A landscape with many peaks, sampled at points; each row gives a point and its height.
A climber steps from a point to the highest of its 2 nearest points, and stops where none of them is higher. Distance is the straight distance between rows; heights are no part of it.
Q_755 height 197: [134  50  78  79  81 118 110  75  86 137 108  94 133  99  81 124 140 144
  52 100 123 127 131 187 167  83 130 158 164 134 142]
Q_168 height 221: [178 159 131 120 130 120  84 126 120 103 161 114 116 183 141  71  85 117
  94  41 146 128 161 162 144 124 153 129 175 141  75]
Q_919 height 124: [138 132 121 113 145 173 121 114 148  98 103 106 120 124 111 127 148 163
 139 138 131 171  88 163 154 135 119 167 146  92 159]
Q_975 height 648: [121 120 148 116 195 148 102 142 147  93 129 137 123 132 101 122  92 125
 124  90 135 142 150  78  40 141  87 133 137 147 103]
Q_991 height 299: [139 111 151 128 110 138 120 134 166 171 128 137 121 120 186 164 131 158
  75 151  68 101 107 132 130 167 133 135 128 140 167]
Q_235 height 668: [107 103 148 152 156  89 129 145 117 135 134 106 110 131 145 163  95 108
 141  87 166 118 203  67  44 188  78 108 171 140  84]
Q_899 height 338: [162 120 213 150 129  86 169 129 156 150 152 156 127 126 151 161  75 112
 161 133  95  65 219  91 110 194 100 144 165  98 175]
Q_59 height 269: [124 165 188 142 106 111 129 126 157 176 170 153 160 187 167  99 101  90
 128  91 114  95 179 183 134 131 134  85 123 172 116]
Q_56 height 705: [129 122 138 117  99 137 143 140  94 102 117  87 142 112 139 116 172 134
 104 141 104 156 125 196 179 150 111 146 157 116 163]
Q_136 height 632: [ 96  64 105 145  87 110 163 150  96 139 110  95 174 135 112 105 157 136
  73 171 116 133 103 143 162  72 142 142 136 138 146]
Q_297 height 691: [105 125 140 162 119 105 145 130 143 140  81 101 163 107 164 118 178  94
 173 142 148 127 158 182 124 123  96 126 134  94 162]
Q_940 height 645: [ 72 116  99 152 139 109 120 131 103  96 109 117 141 117 119 141 112  97
 143 112 163 139 121 100  58  78 164 114  98 119  81]
Q_394 height 728: [ 90 110 141 191 134 112 143 153 145 143 117  97 123 141 136 129 109  92
 143  91 123 101 169  92  28 122 131 102 119 150  95]
Q_308 height 162: [120 142 106 101 100 167 132 111 112 138  96 127 148 134 148 134 175 143
 147 149 142 168  71 152 200  90 128 153 112 122 135]
Q_771 height 589: [107 124 132 144 158 108 130 121 182 116 174 151  75 147 159 199  73 175
  95 144 137 105 131  96 123 208 115 184 171 152 117]
Q_553 height 214: [120  68  84  81  71 100 134  88  55 142 128  83 125 126 106 124 136 149
  94 129 128 136 108 164 225  93 127 156 162 133 154]
Q_40 height 715: [104 147 163 189 122 126 164 129 153 145 159 160 155 217 132  91 112 111
 137  84 126  94 150 149 145  79 146 130 152 161 115]
Q_843 height 294: [103 141 111 141  90 129 102 106 126 206 121 149 143 183 130 116 103 135
 119 119 156 125 121 179 156  90 143 128 102 130 100]
Q_686 height 524: [126 144 118 143 113 123 118  95 176 174 145 177 137 206  96 114 110 179
 127 133 157 155  94 125 170  81 147 160 141 130  99]
Q_152 height 340: [131 147 142 145 113 162 141 161 111 124 137 165 158 169 150 117 161 132
 138 135  92 123 115 106 145  77 139 112 109 144 142]
Q_822 height 738: [ 64  92  94 138 167  78 102 114 168  88 117  97 121  62 118 155 107 127
 125 155 149 131 120  73  49 150 136  91 120  98 119]
Q_581 height 258: [123 115 142 128 177 133  87 126 162 136 165 139 106 155 148 107  89 151
  87  96 117 139 149 123  76 165 128 121 135 156  97]
Q_88 height 578: [144  91  88 125 107 106 101 115 113 147 105  67 128  88 121 113 137 119
  87 119 124 139 132 217 124 137 131 125 133 107 138]
Q_87 height 289: [129 125  99 146  90 135 158 157  47 138 159 137 112 177 108  94 150 106
 125 126 117 101 133  79 173  76 123 104 116 188 112]
Q_710 height 541: [158 119  77 116 140 120 118 141  44  94 110 136 122  88  59  96 145 106
 157 125 134 133 160  98 140  88 140 129 112 183  97]
Q_11 height 446: [159 119  96 118 159 137  88 124  94  98 143 140 110 123  89 100 103 113
 108  69 138 135 162 153  99 117 121 118 125 157  97]
Q_649 height 57: [149 128 111 102 181 155 119 137 121  91 106 116 110 111 122 149 120 141
 154 153 147 165 121 114  91 174  91 127 135 112 134]
Q_472 height 613: [123 130 150  92  65 141 125  92 172 164 123 101 120 112 146 156 161 180
  63 132 139 141  91 211 212 137 117 136 167 109 158]
Q_307 height 580: [135 136 112 117 127 116 124 108 118 119 165 138 104 190 103  79 111 141
 102 101 137 146 146 161 168 101 139 154 163 129 107]
Q_723 height 468: [144  89 131  99 148 115  97  92 149 135 152 134 101 140  84  96  88 157
  39  93 124 146 124 171 142 132 163 137 178 122 118]
Q_874 height 487: [159 107 142 120 150 135 124 118 157 104 148  87 133 139  94  96 102 151
  66 122 119 167 142 183 138 137 138 143 199 107 155]
Q_632 height 800: [ 70 105  82 134 137  97 113 144 139 127 106 107 110  84 158 204 100 130
 116 175 146 101 108  73  61 180 139 113  91 141 124]
Q_452 height 531: [135 128 125  95 104 116 108 106 152 174 163 110  80 128 187 146  99 135
  54  87 133  82 117 198 157 187 141 103 156 142 127]
Q_855 height 656: [106  93 130 185  87 103 180 173 113 159 103 115 188 139 131 107 167 123
 116 156 109 108 121 114 143  81 157 123 110 161 148]
Q_872 height 751: [103 144  82 101 125 147  90 110 110 100  76  94 139  68 142 142 145 120
 160 138 147 156  74 130 120 113 139 120  78 104 127]
Q_515 height 506: [103 127 152 137  93 109 108  93 192 175 160 163 144 210 117 131  94 189
  88 108 136 133 104 140 147 103 151 129 133 127  76]
Q_450 height 582: [119 137 114  89 123 165 136  91 175 137 112 175 140 158  82 129 143 202
 116 149 122 155  46 138 190  93 144 160 128 115 122]
Q_181 height 142: [131 130  96  94 133 157 144 114 101  97  87 117 149 113 108 136 155 149
 156 144 128 159  68 165 200 123 119 198 135 103 149]
Q_759 height 458: [155 164 157 132 168 186 119 139 122  77 120 140 113 146  95 121 139  94
 186  98 162 157 129  82  79 126  91 128 125 114 109]
Q_961 height 422: [159 115 156 135 109 136 133 165 125 106 158 112 156 176 132  74 130 138
  46 123  89 132 161 134 148 100 136 145 154 153 146]
Q_81 height 695: [107  98  74  92 153 124  99  99  97  94  77 114 130  52  76 140 132 123
 150 140 148 155 110 151  97 114 156 118 100 121 122]
Q_846 height 443: [163 169 164  77  43 134 117  80 174 217 137 176 131 114 165 172 185 137
 148 127 108 138  78 169 201 145 129 159 105 116 150]
Q_169 height 96: [ 81 123 125 146 129 135 148 104 167  42  91 101 164  83 147 148 161 136
 175 152 111 134  79  78  98 101 146 126  80  58 177]
Q_146 height 869: [123 146 106 127 112 147 108 163 109 138 114 124 111  88 169 159 157 118
 135 153 119 119 101 146 110 154 111  94  75 154 137]
Q_132 height 122: [116 126 107 160  87  82 132 131  94 166 111 116 133 135 145  83 137 109
 132 125 145 110 149 197 123 104 123  97 108 155 113]
Q_487 height 542: [115 155 157 132 135  98 129 118 178 150 181 211 102 144 197 190  56 174
 137 121 102  76 153 110 133 181 128 196 131 185  98]
Q_814 height 374: [224 151 201  75 137  68 156 127 143 169 158 185 104 112 164 158  71 101
 166 119  69  67 169 120 172 166 126 169 137  82 147]
Q_608 height 132: [140 155 125 137  85 100 137 151  93 139 146 102 152 151 171  95 142  97
 112 137 138 122 159 182 171 118 124 115 135 149 117]
Q_221 height 46: [107 116 106  94 193 150 125 117 131  89 114 134 106  89 103 167 122 115
 165 138 160 159 106  93  79 155 111 120  95  91  96]
Q_705 height 271: [104 139 182 161 118 125 137 138 143 163 153 166 146 172 173 107 109  70
 171  92 117  92 182 162  79 109  98  99 106 178 116]
Q_25 height 251: [117  73 110 102  95  86 147 136  50 146 137 104 130 140  96 101 164 132
  79 152  97 122 110  75 203 101 112 123 152 160 144]
Q_537 height 163: [157 163 182  90  93 129 126 126 146 166 155 188 144 138 176 122 132 103
 160 122 110 106 147 184 169 140 136 113 119 125 140]
Q_191 height 198: [178 161 153 114 122 143  91 138 132 111 171 133 137 194 153  96 112 129
  95  77 113 135 152 158 144 138 137 105 130 165 111]
Q_162 height 409: [155 151 136 118 169 126  95 142 107 104 140  97  97 124 115  94 107 106
 136  89 156 154 166 129  83 174 107 114 125 145  95]
Q_696 height 400: [201 137 198  61 108  84 157 125 146 185 147 176 104  91 169 165 102 130
 130 140  59  90 124 130 184 166 150 172 114 105 181]
Q_747 height 557: [131 159 160 118 125 108 121 122 179 174 149 107  94 134 176 139 107 122
 101 130 126 104 138 182 149 197 144 133 159 131 146]
Q_812 height 307: [ 97 146 128 156 128 128 123 127 119 160 154 155 131 174 129 104 108 118
 146 111 149 147 125 157 109  92 136 139 124 132  93]
Q_336 height 588: [122 133 116  97 109 142 114  94 172 175 116 110  90 104 142 161 150 156
 102 134 139 132  50 184 163 162 123 145 157 119 159]
Q_837 height 637: [ 80 142 160 168 124 122 141 123 182 194 114 131 163 136 158 137 130  80
 181 153 150  98 142 147  96 122 116 127 128 107 142]
Q_444 height 391: [ 99  89  78 107 168 124 183 127  88 124 100 121 123 136  79  86 125 118
 152 140 134 144  91  80 191  71 147 144 142 137 148]
Q_751 height 644: [115 134 131 115 107 130 117 106 147 143  88  81 149 127 135 121 161 151
  94 141 122 145  98 211 191 125 129 165 151 105 161]
Q_120 height 303: [112 112 153 170 130 131 131 151 163 150  94 135 152 100 163 149 143 132
 121 173 101 103 130 108  85 124 137 105  91 116 167]
Q_186 height 685: [106 105 122 112 170  98 146 107 155  47 106 107 160  56  60 154 137 119
 160 115 157 142 126  71  65 108 137  91 104  91 116]
Q_144 height 319: [113 123 173 174 135 111 150 166 148 149 137 134 124 111 158 153 130  94
 153 147 114  83 168 101  65 163  92  93 114 134 130]
Q_679 height 365: [100  83  69 137 148 124 170 115  94  73  77 109 168 121  95 100 137 129
 163 154 132 126  72 102 156  74 140 157 117 127 150]
Q_334 height 234: [ 99  80 103  75  95 132 147 123  58 120 131 101 140 146  97 114 160 164
  82 164 102 132 100 118 223 110 126 158 147 138 121]
Q_134 height 801: [100 112  85 142 125 139 128 122 151 140  81 103 109  56 163 178 138 132
 127 182 103 104  78 104 106 178 148 135 111 118 183]
Q_2 height 112: [ 99 124 130 131 158 162 142 126 151 121  97 125 156 121 127 143 154 140
 159 149 134 161 114 121 114 134 119 142 140  67 158]
Q_496 height 421: [116  55  84  94 178 118 180 114  84 149 104 143 138  94  48  65 135 110
 139 132 131 121 142  78 174 102 164 140 138 169 158]
Q_529 height 348: [191 150 227 114 125 105 168 126 149 174 152 189 121 133 153 145 116  95
 174  92  69  97 164 120 132 155 124 148 129  86 168]
Q_51 height 286: [ 93 152 168 147 115 150 127 147 133 161 147 186 130 179 175 125 124  95
 177  81 104  91 141 113  87 107 130  81  70 156 106]
Q_780 height 453: [145 139 139 105  77 127 138 146  93  92 166 112 150 165 117  93 131 134
  59 129 116 124 147 154 201  99 132 127 153 154 124]
Q_494 height 371: [178 189 159 130 155 156 103 146 113  89 147  87 114 132 124  94 112  96
 165  84 149 126 175 117 125 156  84 120 149 130 126]
Q_711 height 310: [110 109 152 176 135  93 148 162 150 135  90 116 141  77 153 169 153 125
 147 176 113  88 156  87  65 178 121  78 118 109 150]
Q_979 height 570: [129 134 108 120 136 109 133 142 120  86 107 106 116  58  99 169 163 109
 187 124 140 131 162  39  48 181  82  56 162 117  91]
Q_546 height 707: [167 121 131 121 143 148 101 167 106 108 118  88 103  95 125 123 155 117
  86 125 126 153 149 167 123 158 102 113 133 137 138]
Q_840 height 216: [119 154  86 104 163 165 109 105 128 124 137 154 102 137 108 113 118 129
 174 119 158 179 103 144 128 131 120 159 122  95  90]
Q_7 height 766: [124 123 107 139 118 143 138 131 121 149 102 144 120  59 190 205 121 159
 155 187 111  91 121 112 128 189 121 158 122 104 169]
Q_791 height 812: [136 149 133 147 118 126 103 164 111 139 116 118 115 101 149 125 148  94
 140 140 111 106 155 163  83 167 111  88 105 137 110]
Q_192 height 492: [132 142 113 149 144 144 179 161  81 124 125 115 114 161 106  74 160 105
 146 138 123 132 106 108 176  77 114 161 147 129 141]
Q_640 height 273: [175 116 105  68 189 176 105 103 103  81 135 139 111  79  64  99 140 134
 117 109 138 161 137 148 132 135 136 136 111 153 106]
Q_909 height 670: [107 103  94 155  87 141 115 132 124 160  95 127 163 153 125 129 148 156
  81 142 141 120  88 117 146  57 159  93  96 150 130]
Q_933 height 353: [163 144 113 104 133 145 128 151  66  85 164 137 115 151  83  64 131 126
 129 101 127 127 155  95 173  84 119 146 140 181 122]
Q_777 height 623: [ 77 137 167 167 144  91 151 123 191 164 112 128 143 127 142 155 136 113
 164 145 163 132 154 130  74 158  93 136 169  99 139]
Q_558 height 406: [172 203 160 110 154 161 115 127 138 106 168 166 100 166  97 124 145 141
 175 103 128 184 115 125 148 130 115 151 142 111 103]
Q_16 height 109: [ 98 115  50 134  87 124 108  76  84 167  94 106 148 122 127 131 120 135
 107 142 166 142  97 153 152  56 157 116 102 125 116]
Q_338 height 734: [150 151 125 124 109 129 154 111 119 149 136 150  94  68 183 223 122 162
 166 186 133  57 143 139 166 202 103 184 136 119 176]
Q_425 height 241: [149 142 143  99 168 138  86 120 156 111 167 135 104 168 112  71  73 144
  83  55 127 153 159 124 109 152 151 133 161 143  76]
Q_75 height 659: [117  94  95 109 172  84 123 104 121  73  95 116 156  60  57 137 111 110
 154 113 163 136 168  88  48 103 168 107  93 118  85]
Q_349 height 498: [133 157 133 144 159 167 133 148 103  71 106 134 110 100 117 160 144  92
 187 107 154 135 119  64  67 130 110  79 100 113 101]
Q_9 height 325: [ 82 130  89 156 131 132 135  99 122 128 125 155 138 173 122 117 104 125
 161 123 175 156 106 112 121  53 143 153 107  96 110]
Q_170 height 79: [123 117  99  91 148 116 127 112 127  27  94 116 140  59 116 178 151 137
 195 156 139 140 113  54  78 193 123  91 117  71 138]
Q_398 height 674: [112 159 167 176 127 154 148 129 170 124 165 172 129 216 109  90 100 143
 126  75 102 128 143  90 141  66 137 148 162 174 108]
Q_351 height 342: [ 86 117  86 124 148 134 153  97 133  94 125 145 139 145  92  97 121 139
 146 144 162 137  71  83 148  47 157 142  92 111 113]
Q_609 height 600: [155 118  66 114 137 129 114 121  54 104 109 120 148 108  84 100 136 120
 117 125 139 157 127 155 136  90 128 148 126 147 127]
Q_661 height 463: [189 181 181 101 119 155 112 138 153 118 158 162 103 146 137 130 153 128
 136 110 104 164 101 150 165 164 130 149 131 108 138]
Q_105 height 399: [137 134 162 171 110 141 134 162 140 128 148 120 147 175 151  87 127 141
  85 101  78 117 164 107 113  99 129 111 133 168 118]
Q_524 height 115: [ 98 132  71 160  89 115 104 113 106 185  92 102 162 129 152 103 141 116
 143 140 182 136 133 195 127  80 149 127  91 130 119]
Q_616 height 574: [187 148 177 128 153 151 131 144 156  95 146 104 108 129 142 118 138 131
 116 135 109 127 140 116 126 209  92 125 160 122 175]
Q_147 height 454: [127  84  73 116 156 100 149  86  47 115 110 159 137  67  58  85 118 104
 158 138 146 122 152  99 167 111 172 155 126 152 149]
Q_243 height 511: [161 104 154  92  72 124 107 109 131 151 160 100 114 148 161 138 116 125
  17  82 132  97 117 178 172 152 166  88 158 148 108]
Q_309 height 712: [ 93  63 117 127 165 120 132 125 174  85  96 106 159  73  80 134 117 134
 118 147 143 150 116  76  47 116 135 111 107  99 114]
Q_554 height 178: [111 149  76 132 122 166 130 110  99 110 108 121 134 141 137 123 148 137
 187 160 177 158  77 124 177  79 156 140  88 113 129]
Q_542 height 352: [200 127 191 112 137  69 156 115 123 147 162 174 132  92 174 170  69 122
 159 138  65  47 207 102 149 158 104 158 171 101 156]
Q_917 height 626: [178 162 137 122 136 144 124 150  96 122 161 138  75  87 181 172 120 136
 132 143 105 102 150 118 156 228  92 141 136 125 148]
Q_259 height 311: [186 145 101  66 154 179 120 121  85  90 149 141 119 133  76  82 115 123
 125 107 127 156 148 129 155  92 118 151 107 178  97]
Q_663 height 282: [128 156 141 122  72 106 115 104 141 173 149 145 146 184 157 110  99 120
  97  94 141 108 151 194 166 121 151  88 121 144  88]
Q_306 height 661: [ 96 168 155 155 133 118 133 119 144 183 114 123 165 144 165 114 144  85
 196 143 169 137 148 195 141 140 109 150 140  92 151]
Q_981 height 652: [116  78  96 104 149 128 104  83  81 125  98 115 127  89  78 126 133 145
  98 122 142 136 125 171 114  97 154 141 116 134 129]
Q_748 height 285: [129 117 153 125 117 170 110 149 152 140 122 139 129 141 143 128 140 138
  85 161 104 138  99 141 127 126 130 129 115 137 146]
Q_157 height 327: [111 109 190 171 133  95 140 140 163 171 145 165 125 137 169 156  93 125
 138 146 112  89 183 107  95 193 103 133 156 139 142]
Q_731 height 494: [159  94  81 128 168  96 159 130  64  99 108 141 114  61  29  92 135  77
 169 111 132 126 169  77 132  98 163 155 129 160 121]
Q_325 height 690: [153 148 135 101  97 124 125 122 108 142 161 148  65  91 191 210 127 149
 134 140 124  69 123 161 176 210  98 152 129 140 151]
Q_847 height 515: [145 132 145 163 155 118 143 132 160 110 134  78 137 137 129 104 138 130
  93 135 127 145 147 163 130 160 100 135 182  96 160]
Q_749 height 472: [154 163 177  99  50 132 123  92 157 159 146 184 128 157 145 131 171 156
 143 127 126 156 103 157 209 128 129 147 109 115 122]
Q_106 height 519: [160 126 111  99  93 131  82 122  77 139 153 120  92 134 128 119 127 118
  66  94 123 119 132 188 123 150 130  86 103 156  97]
Q_412 height 543: [137 109 132 121 159 115 124 129 157 131 111  94 124  93 137 141 132 157
 103 154 148 144 131 156 121 203 100 116 170  87 169]
Q_94 height 512: [163 176 131 117  94 139 134 103 145 156 147 168 120 171 105 141 158 165
 155 125 124 182  71 152 202 124 137 173 131 117 122]
Q_839 height 104: [ 92 122 164 153 139 154 144 120 163 103 105 139 143 127 141 163 164 149
 181 155 128 138  98  76 114  94 134 141 102  61 169]
Q_485 height 312: [153 138 179 133 120 152 145 147 146 165 127 180 128 125 173 146 137 132
 122 149  74  98 143 126 126 159 133 133 111 115 187]
Q_543 height 401: [172 172 143 139 152 162 140 147 103  70 139 109 112 147 108  89 135 116
 133 112 116 151 155 112 136 107 105 139 149 155 131]
Q_57 height 615: [ 87 117 105 135 166 102 129 119 151 137 143 109  86 112 150 183  71 151
 112 155 158 116 127 115 100 192 101 173 159 145 108]
Q_371 height 37: [ 67 122 107  92 170 115 114  97 140  75 116 119 115  93 120 152 105  96
 180 129 208 178  94  80  54 133 119 102  95  94  94]
Q_795 height 242: [162 143 115  71 180 192  95 103 122 103 159 151  98 105  94 128 114 128
 153 124 144 181  98 143 138 153 115 138 108 133 106]
Q_681 height 276: [180 185 196 124 115 156 127 155 117 140 161 172 109 159 165 120 131  84
 172  96  85 105 183 127 137 125 118 112 101 137 137]
Q_695 height 147: [149 177 164 137  75 128 141 134 115 151 131 141 162 133 174 109 159  92
 158 135 118 117 151 192 196 112 124 145 118 138 148]
Q_288 height 309: [ 93 116 125 154 130 135 124 135 153  93 106 126 149 116 146 142 136 119
 125 159 121 110  92  86  78  82 154 101  71 114 134]
Q_388 height 583: [113 147 150 132 137 113 133 125 193 177 135 139 108 140 145 114 113 150
 122 139 132 145  96 171 139 167 126 145 172  95 151]
Q_877 height 702: [103  93 126 209 131 118 167 166 150 115 123 106 160 140  99 122 131 114
 118 124 137 102 132 103  41  79 137 107 112 152 113]
Q_66 height 270: [131 107 106 139 123 112 171 157  62 127 141 103 131 159  82  75 159 104
 113 120  95 109 130  53 179  81 121 121 162 185 139]
Q_538 height 642: [108 117  85 134  90 121 132 117 116 167 115 159 151 192  97 147 129 160
 105 167 142 128  83 103 190  46 146 123 105 140 111]
Q_565 height 328: [167 150 199 123 140 136 149 144 143 169 160 175  98 128 155 160 133 131
 185 132  98  99 137 107 114 163 114 144  91  89 169]
Q_727 height 69: [142 115 100 106 156 134 126 117 131  76  91  93 136  64 101 155 145 116
 176 155 123 158 126  93  82 180  75  82 147  82 134]
Q_82 height 362: [109 134 119 185  97 150 173 139 110 107 130 152 149 149 134 115 162 114
 138 130 108 119 107  75 105  53 149 116  82 167 140]
Q_90 height 177: [165 157 192 105  86 139 109 141 153 145 147 145 128 173 187 110 123 120
 122 106  92 112 139 150 160 147 138 109 124 158 126]
Q_200 height 486: [160 125 160  77  73 145 127 124 107 120 175  98 132 169 134 107 126 137
  10  87 121 134 128 169 195 125 147 116 161 138  97]
Q_682 height 550: [125  92  76 125  92 109  84 129  71 159 126  89  97 105 139 122 135 108
  91 111 131 123 135 206 118 139 141  74 127 145 104]
Q_806 height 551: [113 164 148 134 131 143 139 104 171 131 140 174 130 177 106 119 139 170
 146 134 137 172  62 127 162 112 127 184 142 108 102]
Q_702 height 629: [143 149 151 155 142 117 141 124 157 104 183 136 123 196  99  66  85 141
 103  72 127 131 154 120 157  90 141 158 178 135 108]
Q_526 height 616: [101 120  79 153 137  84 122 144 109 119  82  95 130  75 108 131 139  87
 162 123 148 136 145 126  51 109 136  98 112  88  90]
Q_576 height 807: [179 154 147 110 115 138 123 145 120  91 140  86 125 115 152 107 160 101
 119 119 133 152 142 183 164 160 109 115 146 102 166]
Q_636 height 605: [ 92 140 156 145 164 116 121 117 186 160 121 132 109 146 131 136 113 130
 135 125 165 153 125 129  91 153 119 152 161  80 118]
Q_158 height 538: [140 138 132 101 164 149 117 149 106  73 125 132 110 103 111 167 135 112
 175 131 138 137 142  26  72 188  83  83 137  96 110]
Q_499 height 687: [118  85  72 112 153  92  94 140 108  97  85 105 143  24  66 140 134 103
 132 138 130 138 150 130  59 126 186 107 107 124  92]
Q_421 height 488: [114 121 138 115 125 119 102 102 183 167 167 143 105 168 124 119  82 172
  58 107 136 139 106 157 117 150 156 130 153 126 109]
Q_355 height 641: [ 96 100 125 131 160  89 110 124 138 140 165 106  95 139 144 152  77 142
 117 131 183 131 171 101  72 206  87 133 174 139  96]
Q_732 height 612: [120 119 113 116  89 158 125 113 142 156 119 153 150 185 121 152 138 204
 110 159 124 158  65 101 182  75 136 151 114 128 139]
Q_717 height 769: [ 87  95 119 126 161 100 129 146 142 107 107 108 111  92 133 189  96 147
 135 160 149 114 131  46  57 181 113 116 147 120 112]
Q_8 height 196: [120 140 104 129 149 166 128 131 107  82 122 134 124 123 112 132 147 111
 188 147 171 166  97 131 138 101 119 152 112  89 107]
Q_860 height 564: [100 151 144 150 146 111 130 134 181 149 151 193  93 151 178 199  65 175
 122 152 107 100 131  99 101 177 125 172 134 133 140]
Q_583 height 382: [125 132 141 187 120 150 159 163 107 120 146 131 144 180 109  93 126 126
 105 104 116 101 136  79 114  62 134 116 129 182 129]
Q_593 height 836: [ 78  99  83 141 123 121 105 145 146 132  95  87 128  68 157 168 123 137
 105 168 115 102  75 120  86 152 165  84  87 128 141]
Q_104 height 272: [122 114 113 145 162 149 104 122 154 138 140 122 117 132 126 131 109 145
  79 138 118 129 107 140  90 134 137 107 119 139 112]
Q_447 height 565: [114 109 109 120 126 152 114 130 168 156  97  76 115  94 158 165 147 160
 119 151 111 137  95 183 124 182 123 131 152 108 179]
Q_430 height 571: [161 145 133 122 149 156 128 150 123 128 144 152  89 114 137 172 135 151
 142 162  90 106 140  79 116 200 104 153 126 102 159]
Q_742 height 88: [113 130 114 120 123 121 127 115 168  59  88  91 160  65 127 166 138 134
 190 156 120 131 108  70  82 141 125  85  92  71 145]
Q_35 height 483: [157 117  98 103 113 151  86 110  80 139 139 141 111 158  98 112 111 139
  86 110 132 131 133 155 140 100 127 122 111 167  99]
Q_443 height 423: [180 147 175  68  90 113 123  96 178 212 151 188 119 112 176 165 130 140
 138 135  84 103 102 159 195 152 132 171 121 116 161]
Q_411 height 721: [124 142 174 179 133 105 151 151 160 145 125  91 173 123 150 113 131 102
 134 130 129 104 187 174 115 134 112 112 142 105 164]
Q_606 height 607: [115  70 100 144 103  95 136 133  88 151  94  78 141 109 111  98 149 143
  87 140 124 141 137 187 139  91 150 144 163 117 142]
Q_886 height 326: [ 77 111  81 149 123 125 134 127 112  75 123 123 153 119 124 105 121 140
 133 150 132 125  87  93 120  32 176 102  70 118 127]
Q_983 height 532: [114 128 101 132 131 129 140 136 104 141 140 128 133 170  98  93 119 138
 121 144 128 140 116 131 195  83 124 150 133 129 130]
Q_582 height 313: [143 158 130 149 100 163 162 151  80 137 162 182 121 201 128 113 138 136
 151 123 121 118 104  77 185  80 126 131 118 170 125]
Q_586 height 308: [130 176 159 151 128 182 130 142 106 131 148 174 120 179 162 110 141 102
 169  88 121 136 150 118 116 109 112 103  93 146 110]
Q_237 height 753: [117 151 170 197 124 112 161 149 140 133 143 106 153 166 137  99 111  96
 138  86 135  92 174 148 113 104 126 120 146 147 136]
Q_519 height 684: [126 104 134 130 187 128 125 132 161  74 127 112 164 106  67 119 111 121
 101 113 130 132 152  67  39 113 135 104 126 141 117]
Q_559 height 593: [104 120 111 140 134  87 117 154 123 107  98  91 119  68 115 168 146 105
 184 140 169 134 146  93  58 169 102  71 122  92  95]
Q_957 height 521: [194 185 189 106 137 144 138 147 180 100 147 110 117 140 141 107 139 124
 105 101 104 134 144 139 167 177 142 132 169 101 141]
Q_266 height 447: [152 144 111 152 145 136 152 152  89  71 112 100 152 121  81 112 164 112
 143 136 128 141 130  96 139 103 110 155 138 125 135]
Q_805 height 679: [ 90 105 140 187 108 118 161 188 141 149 104 133 178 132 132 124 155  97
 115 139  90 108 132 129  68  90 134 107 111 155 137]
Q_453 height 809: [103 141  96 121 114 166  94 124 122 150  98 126 114 110 177 155 147 131
 136 159 150 134  78 127 108 136 158 119  80 109 139]
Q_692 height 101: [ 97  84  44  93  74 104 116  88  68 139  78 102 137 110 101 134 120 147
 108 143 147 133  92 106 197  54 152 120  86 147 119]
Q_600 height 677: [ 79 104  89 179 156 103 150 131 131  94 132 117 154 127  80  89 113 116
 122 121 132 126 138  99  70  58 151 106 123 140 101]
Q_195 height 698: [109 115 129 164 164  88 108 160 131 144 120  97 117 135 128 116  95 100
 112  91 129 116 187 111  46 170 100 100 132 162  75]
Q_752 height 634: [197 158 149  98 145 174  89 156 127  80 131 104 105 112 116 114 144 136
  99 129 105 137 146 123 130 184  95 107 152 159 144]
Q_213 height 694: [116 104 102 150  88 127 106 150 107 161  97 133 158 145 143 122 150 126
  80 150 141 117 127 154  95  86 143  89  71 157 104]

Call two points neighbours if one is among the 2 nearest of the other. Go from one point of each pair to the other, from neighbour to neighbour, staying as high as possible. Name the lowest point that can't be avoided.
Q_586, Q_576: Q_59
Q_593, Q_146: Q_75
Q_576, Q_806: Q_723

Where does a climber stop that starts at each point below?
Q_553: Q_237
Q_494: Q_877
Q_780: Q_237
